Each scene shows the same named points in several views. A view is turned or mirrored, and shifted as a whole, has a little noise and may leave points out.

Scene 1
View 1
(104): [ 0.52  0.04 -0.87 -1.98  0.98  0.19  1.52  5.46  1.31  2.96  2.66 -0.59
 -2.03  1.79  3.32  1.33  0.13 -1.14 -2.21  1.79 -0.10  0.19 -2.09  2.18
 -0.64  3.32]
(70): [ 1.25  1.43 -0.19 -1.13  1.27 -1.03  1.91  3.75  0.65  3.67  2.55  0.05
 -0.60  1.33  1.21  0.44  0.87  0.23  0.21  1.61  0.16 -0.19 -2.52  0.53
  0.97  0.97]
(115): [ 1.48  3.79  4.52 -0.75 -0.61 -4.24  1.31 -3.73 -1.89  2.94  0.47 -2.09
  3.54 -2.56 -2.34  1.33 -0.63 -1.86  2.07  4.23 -1.04 -3.17 -0.58  1.34
  2.26 -1.01]
(109): [ 0.74  0.46 -1.87 -1.58 -1.17  0.29 -0.08  3.14 -0.51  2.49  0.24 -0.88
 -0.40  0.99  3.03  0.90  1.83 -1.46  0.98  0.41 -0.25  1.68 -5.13  0.48
  1.71 -0.40]
(172): [ 0.03 -1.07 -3.29 -2.21 -0.79  1.71 -0.05  5.99  0.42  2.49  0.87 -0.53
 -2.30  2.29  5.12  1.17  1.75 -1.72 -0.74 -0.35 -0.14  2.76 -5.55  1.09
  0.47  1.51]
(28): [-0.63 -1.05  0.39 -3.22 -1.88  0.36 -0.46  2.26 -0.32  1.63 -0.19 -2.93
 -0.93 -0.25  4.78  2.96 -0.90 -4.48 -3.13  2.71 -1.30 -0.23 -2.15  3.84
 -0.98  3.86]
(37): [ 0.84  1.90  2.30 -1.62 -1.21 -2.09  0.36 -1.25 -1.32  2.38 -0.22 -2.31
  1.64 -1.44  0.63  1.83 -0.14 -2.84  0.75  2.94 -1.08 -1.35 -2.08  1.78
  1.37  0.32]
(53): [ 1.35  2.00 -1.10 -0.60 -0.94 -1.02  0.22  1.11 -1.36  3.03 -0.09 -0.22
  1.21  0.30  0.75  0.09  2.50 -0.10  3.68 -0.02 -0.03  1.48 -5.53 -1.16
  3.45 -2.80]
(171): [ 1.71  2.22 -1.12 -0.46 -0.17 -1.31  1.05  1.82 -0.88  3.39  0.76  0.42
  1.05  0.73  0.26 -0.23  2.51  0.57  3.59  0.15  0.30  1.32 -5.21 -1.19
  3.40 -2.65]
(181): [ 1.12  1.92  1.32 -1.34  0.31 -1.74  1.43  1.26 -0.37  3.16  1.53 -1.04
  0.60 -0.18  0.50  1.14  0.26 -0.98  0.28  2.48 -0.49 -1.04 -1.77  1.14
  1.15  0.65]
(102): [ 1.42  2.70  0.73 -0.77 -1.30 -2.26  0.30 -1.37 -1.91  2.84 -0.59 -0.85
  2.64 -1.03 -0.46  0.45  1.80 -0.76  3.90  1.14 -0.31  0.12 -4.65 -0.61
  3.73 -3.17]
(193): [ 0.20  0.62  1.65 -2.21  0.44 -1.09  1.53  2.84  0.52  2.92  2.41 -1.85
 -0.96  0.29  2.27  2.23 -1.34 -2.39 -2.91  3.45 -0.80 -1.74 -0.09  3.25
 -1.20  4.05]
View 2
(181): [ 0.44  1.09 -0.20  0.16 -0.06 -1.10 -1.80 -0.25 -0.49  1.41  0.67  1.46
  0.41 -0.27 -1.23 -0.92 -1.76  1.69  1.63 -1.19  1.84 -1.52  0.62 -1.32
 -2.34  0.73]
(37): [ 0.74 -1.02 -0.24 -0.26  0.28 -1.46 -0.16  0.71 -0.66  0.69  0.43  2.26
 -0.48 -0.19  0.29 -1.65 -3.78  1.71  1.09 -1.28  2.32 -1.97  2.18 -2.29
 -3.35 -0.96]
(70): [-0.06  2.58  0.48  0.27 -0.55  0.34 -2.84 -1.23 -0.10  1.58  0.24  1.33
  1.08  0.22 -3.21 -0.62  0.15  1.55  1.53 -1.04  1.19 -1.13 -0.31  0.03
 -1.22  2.56]
(171): [ 2.22  0.70  1.48 -1.29 -0.59  2.28  0.94 -1.45 -1.05  1.22  0.53  2.19
  0.35  0.33 -2.92  0.65 -0.22  5.32  1.68 -0.97  0.00 -4.64 -2.48 -0.11
 -1.69  0.88]
(193): [-1.92  1.73 -0.75  1.49 -0.06 -2.05 -4.17 -0.15  0.52  1.19 -0.80  1.42
  0.58  0.16 -1.36 -2.83 -2.19 -2.10  0.69 -1.01  2.77  1.58  3.76 -1.27
 -1.62  2.05]
(104): [-1.68  2.97  0.41  1.06 -0.78  0.76 -3.93 -1.68  0.72  1.24 -1.67  1.86
  1.27  1.10 -4.17 -2.11 -0.36 -1.14  0.31 -0.49  1.18  0.46  2.45  0.39
  0.10  3.83]
(53): [ 2.29  0.00  1.28 -1.18 -0.22  1.93  1.28 -0.89 -1.23  0.77  0.43  2.52
  0.07  0.44 -2.19  0.09 -1.00  4.94  1.37 -0.93  0.19 -4.46 -1.68 -0.35
 -2.15  0.20]
(102): [ 2.67 -1.12  0.83 -1.52  0.14  0.70  2.15  0.01 -1.36  0.76  1.11  2.50
 -0.39 -0.12 -0.60  0.16 -2.25  5.39  1.58 -1.28  0.88 -5.10 -1.52 -1.53
 -3.46 -1.21]
(109): [ 0.53  0.63  1.57 -0.57 -0.39  2.88  0.04 -1.29 -0.41  0.27 -1.85  3.19
  0.28  1.77 -3.84 -1.43 -1.46  2.38 -0.23 -0.36 -0.05 -2.77  1.03  0.30
 -0.47  1.71]
(28): [-1.89 -0.03  0.38  1.07  0.17  0.17 -2.08 -0.19  0.56 -0.41 -3.20  3.50
 -0.16  1.84 -2.13 -4.21 -3.93 -2.43 -1.25 -0.37  2.07  0.75  5.99 -1.18
 -0.81  1.10]
(172): [-0.91  1.85  2.01  0.11 -1.12  4.26 -1.22 -2.32  0.38 -0.05 -3.51  3.69
  0.87  2.76 -5.91 -2.31 -0.53  0.45 -1.14  0.06 -0.37 -1.62  2.33  1.48
  1.35  3.82]
View 3
(193): [-2.09 -1.75 -0.60 -1.19  4.09  0.40  0.43 -0.80 -0.47 -0.41  2.79 -2.50
  2.11  2.18  2.12 -4.82 -2.48 -2.70  4.05 -2.41  0.03 -1.94  0.01  1.82
  1.33  2.61]
(109): [-1.28 -0.76 -0.07 -1.13  0.98 -0.03 -0.92 -0.82 -2.64 -2.79 -0.77 -2.63
  2.09  1.62  0.21  1.88 -1.68 -0.77 -0.17 -2.25  2.35  1.04 -1.78 -0.20
  0.08  1.65]
(37): [-2.57 -0.81  0.68 -2.24  0.21 -1.44  0.60 -0.77 -1.05  0.88  1.50 -1.39
  2.11  3.57 -0.50 -2.22  1.29 -0.82  2.97 -0.53 -0.44  0.20 -1.45  1.80
 -0.76 -0.58]
(181): [-0.08 -0.62 -0.25 -1.44  1.90  0.30  0.58 -1.09 -1.59  0.35  1.41 -2.15
  1.74  3.15  0.03 -1.87  0.40 -1.75  2.28 -1.11  0.35 -0.14  0.06  0.47
  0.05  0.42]
(53): [ 0.74  0.24  0.20 -1.36 -0.83 -0.05 -0.12 -1.25 -2.83 -0.66 -0.87 -2.23
  1.74  3.35 -1.51  2.63  1.83 -0.26 -0.49 -0.42  1.66  1.99 -0.89 -0.71
 -1.07 -0.72]
(70): [ 1.59 -0.48 -1.09 -0.45  3.14  1.53  0.44 -1.38 -1.95 -1.11  0.67 -3.06
  1.52  2.31  0.72 -0.56 -0.86 -2.41  1.01 -2.17  1.41 -0.23  0.87 -0.69
  0.51  1.61]
(172): [-1.66 -1.37 -0.70 -0.30  2.78  0.67 -1.67 -0.49 -2.64 -4.96 -0.98 -3.75
  2.37 -0.04  1.98  2.11 -4.66 -1.32 -0.71 -3.67  3.46  0.60 -1.95 -0.37
  1.31  3.96]
(115): [-0.92  0.03  0.84 -2.68 -0.67 -1.53  1.92 -1.02 -0.60  3.68  2.32 -0.77
  1.77  5.56 -2.02 -3.67  4.72 -0.90  3.98  1.17 -1.88  0.32 -0.13  1.70
 -1.68 -2.96]
(28): [-5.69 -2.27  0.47 -1.82  2.21 -1.60 -0.87 -0.10 -0.84 -2.35  1.56 -2.18
  2.83  1.30  1.80 -2.77 -3.64 -0.95  3.30 -2.65  0.69 -0.80 -2.91  2.63
  0.83  2.69]
(102): [-0.09  0.37  0.67 -2.09 -1.98 -1.02  0.21 -0.98 -2.48  0.47 -0.46 -1.51
  1.85  4.05 -2.20  1.88  3.30  0.08  0.28  0.30  0.70  2.17 -1.33 -0.09
 -1.71 -2.04]
(104): [-0.58 -1.58 -0.98 -0.41  4.64  1.57 -0.28 -0.98 -1.44 -2.59  1.19 -3.46
  1.79  0.76  2.39 -1.90 -3.77 -2.78  1.74 -3.30  1.83 -1.15  0.08  0.11
  1.85  3.52]
View 4
(53): [ 0.15 -0.58  0.37  1.49 -0.70  0.57  1.67 -1.91  3.84 -0.68  0.13 -0.57
 -1.29 -1.46 -1.53 -0.46 -2.08 -1.78 -2.02  1.01  1.84  1.11  4.09  0.54
  0.51  0.46]
(102): [-0.18 -0.42 -0.01  1.72  0.24 -0.45  2.74 -2.86  3.69  0.61 -0.79  0.87
 -1.40 -2.25 -1.31 -0.57 -2.37 -0.76 -2.15  0.87  2.42  1.02  2.87  0.78
 -0.95 -0.26]
(109): [ 0.95  1.16  0.72  0.62  0.47  3.40  0.23  0.15  3.00 -1.48  0.32 -1.50
 -0.20 -0.28 -1.89 -0.31 -0.57 -2.90 -2.16 -0.01  0.37  0.18  4.64 -0.18
  2.27  3.07]
(181): [-1.37  0.10  0.58 -2.38  2.29  0.47  1.11  0.99  1.56 -0.42  0.03 -0.51
 -1.34 -0.05 -2.48  0.09 -0.94 -0.27 -1.20  1.76  0.14  0.76  1.38 -0.89
  0.67  1.37]
(28): [ 0.70  3.57 -0.01 -2.98  5.20  5.24 -0.03  3.11 -0.04 -0.11 -1.82 -0.06
  1.39  0.23 -2.59  0.40  1.84 -1.82 -2.16 -1.34 -1.57 -1.12  0.67 -2.68
  2.58  5.51]
(37): [-0.75  1.02 -0.38 -1.44  3.47  0.66  2.11 -0.20  1.41  1.16 -1.80  1.44
 -0.67 -1.09 -2.03 -0.05 -0.66  0.19 -1.95  0.36  0.64  0.15  0.19 -1.10
 -0.36  1.36]
(193): [-1.43  1.63  0.59 -5.26  4.64  2.32 -0.06  3.83 -0.22 -0.63 -0.17 -0.84
 -0.52  1.27 -3.21  0.52  0.71 -0.28 -0.75  1.47 -1.86  0.06 -0.08 -2.53
  1.86  3.80]
(115): [-2.26 -0.48 -0.63 -2.22  3.84 -2.55  3.64 -1.30  1.37  2.34 -2.14  2.89
 -1.95 -1.89 -2.07  0.03 -1.94  2.27 -1.44  1.83  1.84  0.92 -1.67 -0.87
 -2.40 -1.20]
(104): [-0.66  1.17  1.37 -3.74  2.03  3.52 -1.11  3.81  1.05 -2.39  1.44 -2.99
 -0.51  1.82 -3.26  0.43  0.38 -2.33 -0.73  1.43 -1.85  0.24  3.12 -1.82
  3.48  4.54]
(70): [-1.33 -0.31  1.30 -2.44  0.68  1.20  0.01  1.70  2.08 -2.05  1.54 -2.46
 -1.54  1.17 -2.84  0.10 -1.18 -1.52 -0.71  2.51 -0.45  1.06  3.31 -0.93
  1.94  2.22]
(171): [-0.10 -0.97  0.79  1.60 -1.45  0.24  1.33 -1.72  4.29 -1.38  1.03 -1.57
 -1.75 -1.01 -1.68 -0.52 -2.30 -2.13 -1.61  1.61  1.69  1.42  4.82  0.80
  0.71  0.48]

Which points are out of place in each view (at most two, in the order of its rows)? Write - if all are in place.
view 1 | (53)
view 2 | -
view 3 | (28)
view 4 | -

Scene 2
View 1
(168): [ 0.33 -1.03 -3.23 -1.83  0.69 -0.06  1.26  1.49  1.07 -2.79  1.72 -0.80
 -1.20  3.04 -1.56 -1.95 -0.43 -1.51  3.50 -1.66  1.35  0.24  1.64 -2.65
  0.34  1.53]
(101): [-1.07  2.70  1.80 -2.02  0.93  2.00  0.04 -0.63  3.73  2.94  2.14 -1.29
  1.74  0.30  1.52 -0.74 -0.23  2.05  3.16  3.30 -0.08 -2.52  1.68  0.82
  1.41 -0.34]
(90): [-0.03 -0.69 -1.48 -0.38  1.29 -1.41  0.03  0.79 -1.92 -1.23  2.01  0.25
  0.98  0.68 -1.41 -0.93  0.08 -2.43  3.08 -1.15  2.26  0.53  1.71 -1.70
  0.58 -0.91]
(143): [-0.30  2.01  0.55 -2.11  0.41  2.78  0.60  0.74  4.95  1.10  1.82 -1.22
  0.20  2.83  1.71 -1.45 -0.01  2.11  2.84  2.41 -0.31 -3.50  1.55 -0.26
  0.65  1.24]
(142): [-0.83  2.79  4.03  0.07  1.18  0.45 -1.87 -0.63  0.05  4.35  2.33  0.65
  4.23 -1.39  2.05 -0.05  0.79  1.50  1.94  3.99  1.43 -3.28  2.13  1.85
  1.15 -3.14]
(156): [-0.07  0.14 -1.85 -2.15  0.52  0.99  1.16  1.02  2.49 -1.15  1.84 -1.12
 -0.59  2.64 -0.26 -1.56 -0.31 -0.34  3.41 -0.15  0.64 -0.91  1.51 -1.50
  0.48  1.31]
(169): [ 0.76 -0.38  1.20  2.06  1.19 -2.36 -1.90  1.33 -4.32 -0.21  1.88  2.46
  2.97  0.71 -0.09 -0.57  1.27 -1.98  1.15  0.04  3.48 -1.79  2.48 -0.73
 -0.56 -3.21]
(15): [-0.74  0.83 -1.38 -2.67  0.76  1.36  1.26  0.09  3.01 -0.06  2.03 -1.90
 -0.19  1.41 -0.38 -1.05 -0.67  0.18  4.02  0.62  0.32 -0.37  1.39 -1.06
  1.33  1.18]
(162): [-0.78  1.73 -0.09 -2.69  0.62  2.31  0.98  0.11  4.66  1.03  1.96 -1.87
  0.10  1.71  0.83 -1.26 -0.55  1.52  3.58  1.81 -0.22 -1.86  1.39 -0.39
  1.31  1.17]
(110): [ 1.07 -1.12 -1.72  0.26  0.70 -0.67 -0.06  2.40 -1.02 -2.52  1.68  0.75
  0.08  3.34 -0.49 -1.66  0.46 -1.72  2.18 -1.27  2.14 -1.35  1.77 -2.36
 -0.68  0.02]
(5): [ 0.49  0.68 -0.04 -0.66  0.43  1.24  0.02  1.61  2.32 -0.39  1.74  0.08
  0.27  3.43  1.11 -1.59  0.44  0.55  2.19  0.93  1.04 -3.18  1.73 -1.06
 -0.22  0.31]
(175): [ 1.01 -0.98 -3.92 -2.26  0.10  1.67  2.20  2.73  4.15 -4.00  1.56 -1.29
 -2.91  6.07 -0.38 -2.64 -0.46 -0.53  3.29 -1.72  0.34 -1.54  1.47 -3.52
 -0.34  3.51]
View 2
(110): [ 0.26  2.09 -0.02  0.21  0.72 -0.36 -1.15  0.54 -0.95  0.40  1.01 -2.23
 -1.70  2.78 -1.94 -3.66  1.27 -1.85 -2.92 -0.19  1.19  2.32  4.27  1.68
  2.46  0.47]
(15): [ 2.52  0.68  0.10 -1.33  1.24  1.01 -3.07  0.97 -4.57 -0.69  0.27 -0.88
  1.91  2.41 -0.41 -2.93 -0.77 -3.33 -3.28 -2.31  1.24  3.22  3.28 -0.98
  0.50  0.34]
(101): [ 4.22 -0.51 -1.41 -3.01  0.48  0.68 -4.03 -1.09 -4.62 -0.09  0.02  1.73
  0.83 -0.49 -0.43 -1.73 -0.46 -2.06 -2.54 -4.62  0.64  1.61  0.71 -3.73
 -1.53 -1.62]
(169): [ 1.22  2.15 -2.32 -0.31 -1.04 -0.69 -1.40 -0.70  1.20  1.62  0.64 -0.79
 -5.33  0.02 -3.00 -1.59  2.61  0.71 -2.96 -1.22  1.27 -1.43  2.26  0.30
  3.00 -0.26]
(168): [ 0.92  1.92  0.68  0.18  1.33  0.96 -2.11  2.20 -3.24 -0.79  0.48 -2.57
  0.90  3.97 -1.04 -3.26 -0.22 -3.49 -3.62 -0.70  1.55  3.28  4.68  1.28
  2.60  1.58]
(162): [ 3.47 -0.15 -0.13 -2.50  1.32  0.68 -3.76 -0.10 -5.22 -0.72  0.13  0.54
  2.42  1.35  0.01 -2.67 -1.00 -3.34 -2.83 -3.58  0.77  3.37  1.98 -2.55
 -1.04 -0.64]
(142): [ 4.25 -0.12 -3.10 -3.17 -0.88 -0.08 -3.73 -2.34 -1.96  1.30 -0.19  2.30
 -2.82 -2.76 -1.78 -0.52  1.04  0.03 -2.32 -4.60  0.80 -1.07 -0.64 -4.16
 -0.81 -2.37]
(143): [ 2.93 -0.33  0.38 -2.65  1.25 -0.26 -3.33 -1.50 -4.92 -0.29  0.91  1.05
  2.15  0.87 -0.22 -3.73 -0.58 -3.03 -1.91 -3.19  0.20  3.87  1.95 -2.57
 -1.90 -1.77]
(5): [ 1.59  0.69  0.36 -1.64  0.79 -0.64 -2.39 -1.10 -2.77  0.27  1.02 -0.22
  0.29  1.56 -1.33 -3.90  0.54 -2.29 -1.99 -1.74  0.57  3.25  2.59 -0.77
 -0.21 -1.25]
(156): [ 1.95  1.00  0.40 -1.01  1.29  0.81 -2.48  0.82 -3.89 -0.74  0.50 -1.10
  1.40  2.90 -0.59 -3.13 -0.46 -3.39 -3.05 -1.76  1.21  3.44  3.74 -0.36
  1.04  0.45]
(90): [ 1.43  2.11 -1.52  0.02  0.15  1.15 -1.95  1.76 -1.33  0.06  0.18 -2.22
 -2.14  2.18 -1.86 -1.45  0.88 -1.62 -4.07 -1.26  1.99  0.36  3.67  0.78
  3.80  1.72]
View 3
(169): [-3.65  2.17  1.68  0.26 -1.26  0.10  1.46  0.67  3.20 -0.03  0.63 -0.47
 -0.32  2.36 -3.90 -0.53  1.06  0.91  3.03 -1.68 -0.90 -1.52 -0.52  0.05
 -0.97  1.05]
(15): [-2.46 -1.05  0.38 -2.07  2.38  0.13  1.23 -0.29 -1.06 -1.70 -0.03  0.13
 -1.17 -0.68  1.72  0.29  0.33 -3.23 -0.20  2.88  1.31  2.40 -0.97 -3.59
  2.08  0.34]
(101): [-4.55 -3.16 -0.20 -0.08  3.25 -2.54 -0.37 -2.01  0.19 -2.12 -2.37 -1.38
 -1.93 -1.23  2.14  0.54 -0.66 -3.40 -0.57  1.52 -0.38 -0.58 -2.02 -2.77
 -0.85  2.42]
(142): [-5.95 -2.04  0.44  1.97  1.70 -3.27 -0.53 -2.26  2.81 -1.45 -2.90 -2.18
 -1.83 -0.07 -0.15  0.13 -0.65 -1.45  0.97 -1.03 -1.99 -3.25 -2.06 -0.95
 -3.34  3.03]
(110): [-1.27  1.12  0.88 -2.31  0.39  1.41  2.53  1.26  0.72 -1.22  1.91  0.46
  0.69  1.43 -2.38 -0.32  1.26 -0.54  2.05  0.71  1.11  1.76 -0.28 -1.93
  2.66  0.03]
(156): [-1.81 -0.71  0.59 -2.50  2.11  0.53  1.53  0.19 -0.92 -1.70  0.49  0.33
 -0.70 -0.25  0.69  0.23  0.48 -2.75  0.17  2.66  1.47  2.43 -0.76 -3.29
  2.48  0.35]
(162): [-2.92 -2.78 -0.02 -1.45  3.54 -1.39  0.63 -1.26 -1.04 -2.37 -1.19 -0.69
 -1.41 -1.38  2.45  0.57 -0.22 -3.77 -0.84  2.80  0.79  1.29 -1.68 -3.75
  1.29  1.49]
(5): [-1.65 -2.01 -0.26 -1.91  2.57 -0.56  1.46 -0.45  0.56 -2.84  0.00 -0.65
  0.48  0.08 -0.59  0.16  0.12 -1.78  0.95  0.93  0.57  0.88 -1.74 -2.82
  2.15  1.51]
(168): [-1.04  1.01  1.13 -3.05  0.84  1.86  2.48  1.30 -0.81 -1.07  1.96  0.92
  0.10  0.83 -0.74 -0.01  1.19 -1.85  1.11  2.49  2.02  3.09 -0.36 -2.97
  3.47 -0.71]
(175): [ 1.01 -1.37 -0.13 -4.94  2.99  1.80  2.98  1.07 -2.09 -2.87  2.20  1.01
  1.20 -0.07  0.12  0.24  0.81 -2.80  0.06  3.47  2.95  4.75 -0.74 -4.34
  5.86 -0.37]
View 4
(5): [-0.52 -1.75  0.54 -2.01 -0.48  0.79 -0.34 -1.67  0.20  1.35 -2.82 -2.33
 -0.92  0.56  1.90  3.78 -1.44  3.21  1.19 -0.63 -0.32 -0.16 -0.08 -3.21
  1.45  0.50]
(162): [-1.22 -2.37  1.06 -3.37  1.38 -0.95 -0.29 -1.92 -1.54  1.31 -3.08 -2.83
 -1.89 -0.17  2.00  3.80 -0.77  3.30  2.29  0.25 -0.85 -2.50 -1.03 -3.29
  1.59  0.80]
(175): [-0.96 -3.30  1.60  0.86 -2.21  1.49  2.07  0.37  0.78 -0.34 -4.13 -3.70
 -2.33  2.70  3.79  8.01  0.62  1.04  0.88 -1.13 -0.50  2.46 -0.42 -1.59
  2.28  1.95]
(168): [-1.40 -1.14  1.53  1.17 -3.22  0.09  0.63  1.74 -0.69  0.79 -3.77 -2.96
 -1.56  0.36  1.73  5.37  1.15  1.09  0.23 -2.03 -1.90  1.20 -0.17 -2.01
  1.24  0.95]
(143): [-0.48 -2.68  0.57 -4.05  1.67  0.25 -0.56 -3.08 -0.28  1.22 -2.81 -2.56
 -1.69  0.49  2.35  3.64 -1.89  3.94  2.31  0.70  0.11 -1.81 -0.89 -3.49
  1.81  0.68]
(156): [-1.18 -1.36  1.06 -0.27 -1.91  0.12  0.07  0.32 -0.67  1.08 -3.40 -2.83
 -1.40  0.17  1.74  4.70  0.31  1.81  0.83 -1.27 -1.45  0.41 -0.16 -2.44
  1.30  0.88]
(15): [-1.23 -1.80  1.08 -1.44 -0.37 -0.74 -0.15 -0.34 -1.28  0.98 -3.28 -2.88
 -1.89 -0.05  1.78  4.49  0.14  2.34  1.39 -0.85 -1.29 -1.05 -0.70 -2.67
  1.39  1.03]
(101): [-0.80 -1.29  0.42 -4.69  1.99 -1.21 -1.69 -2.87 -1.76  2.17 -2.40 -1.97
 -1.18 -1.44  0.87  1.65 -2.00  4.41  2.46  0.47 -0.83 -3.89 -0.91 -4.06
  1.11 -0.03]
(110): [-0.47  0.09  0.39  1.15 -4.25  1.48 -0.57  0.87  0.88  1.38 -2.78 -2.01
  0.15  0.10  0.85  3.27 -0.70  1.96 -0.76 -2.51 -1.36  2.25  1.08 -2.69
  1.12  0.33]
(90): [-1.20  1.32  0.39  1.12 -4.19 -0.38 -1.28  1.92 -1.00  2.01 -2.73 -1.73
  0.08 -1.68 -0.45  2.35  0.35  1.62 -0.69 -2.83 -2.76  0.23  0.84 -2.69
  0.34 -0.04]
(142): [-0.07  1.46 -0.95 -4.87  0.89 -0.74 -3.79 -3.31 -1.21  3.48 -1.12 -0.37
  1.07 -3.44 -1.41 -2.18 -3.54  5.60  1.28 -0.31 -1.03 -4.02  0.25 -4.88
  0.27 -1.41]

Which points are out of place in each view (at most two, in the order of its rows)? Write - if all are in place.
view 1 | (15)
view 2 | -
view 3 | (168)
view 4 | (5), (156)
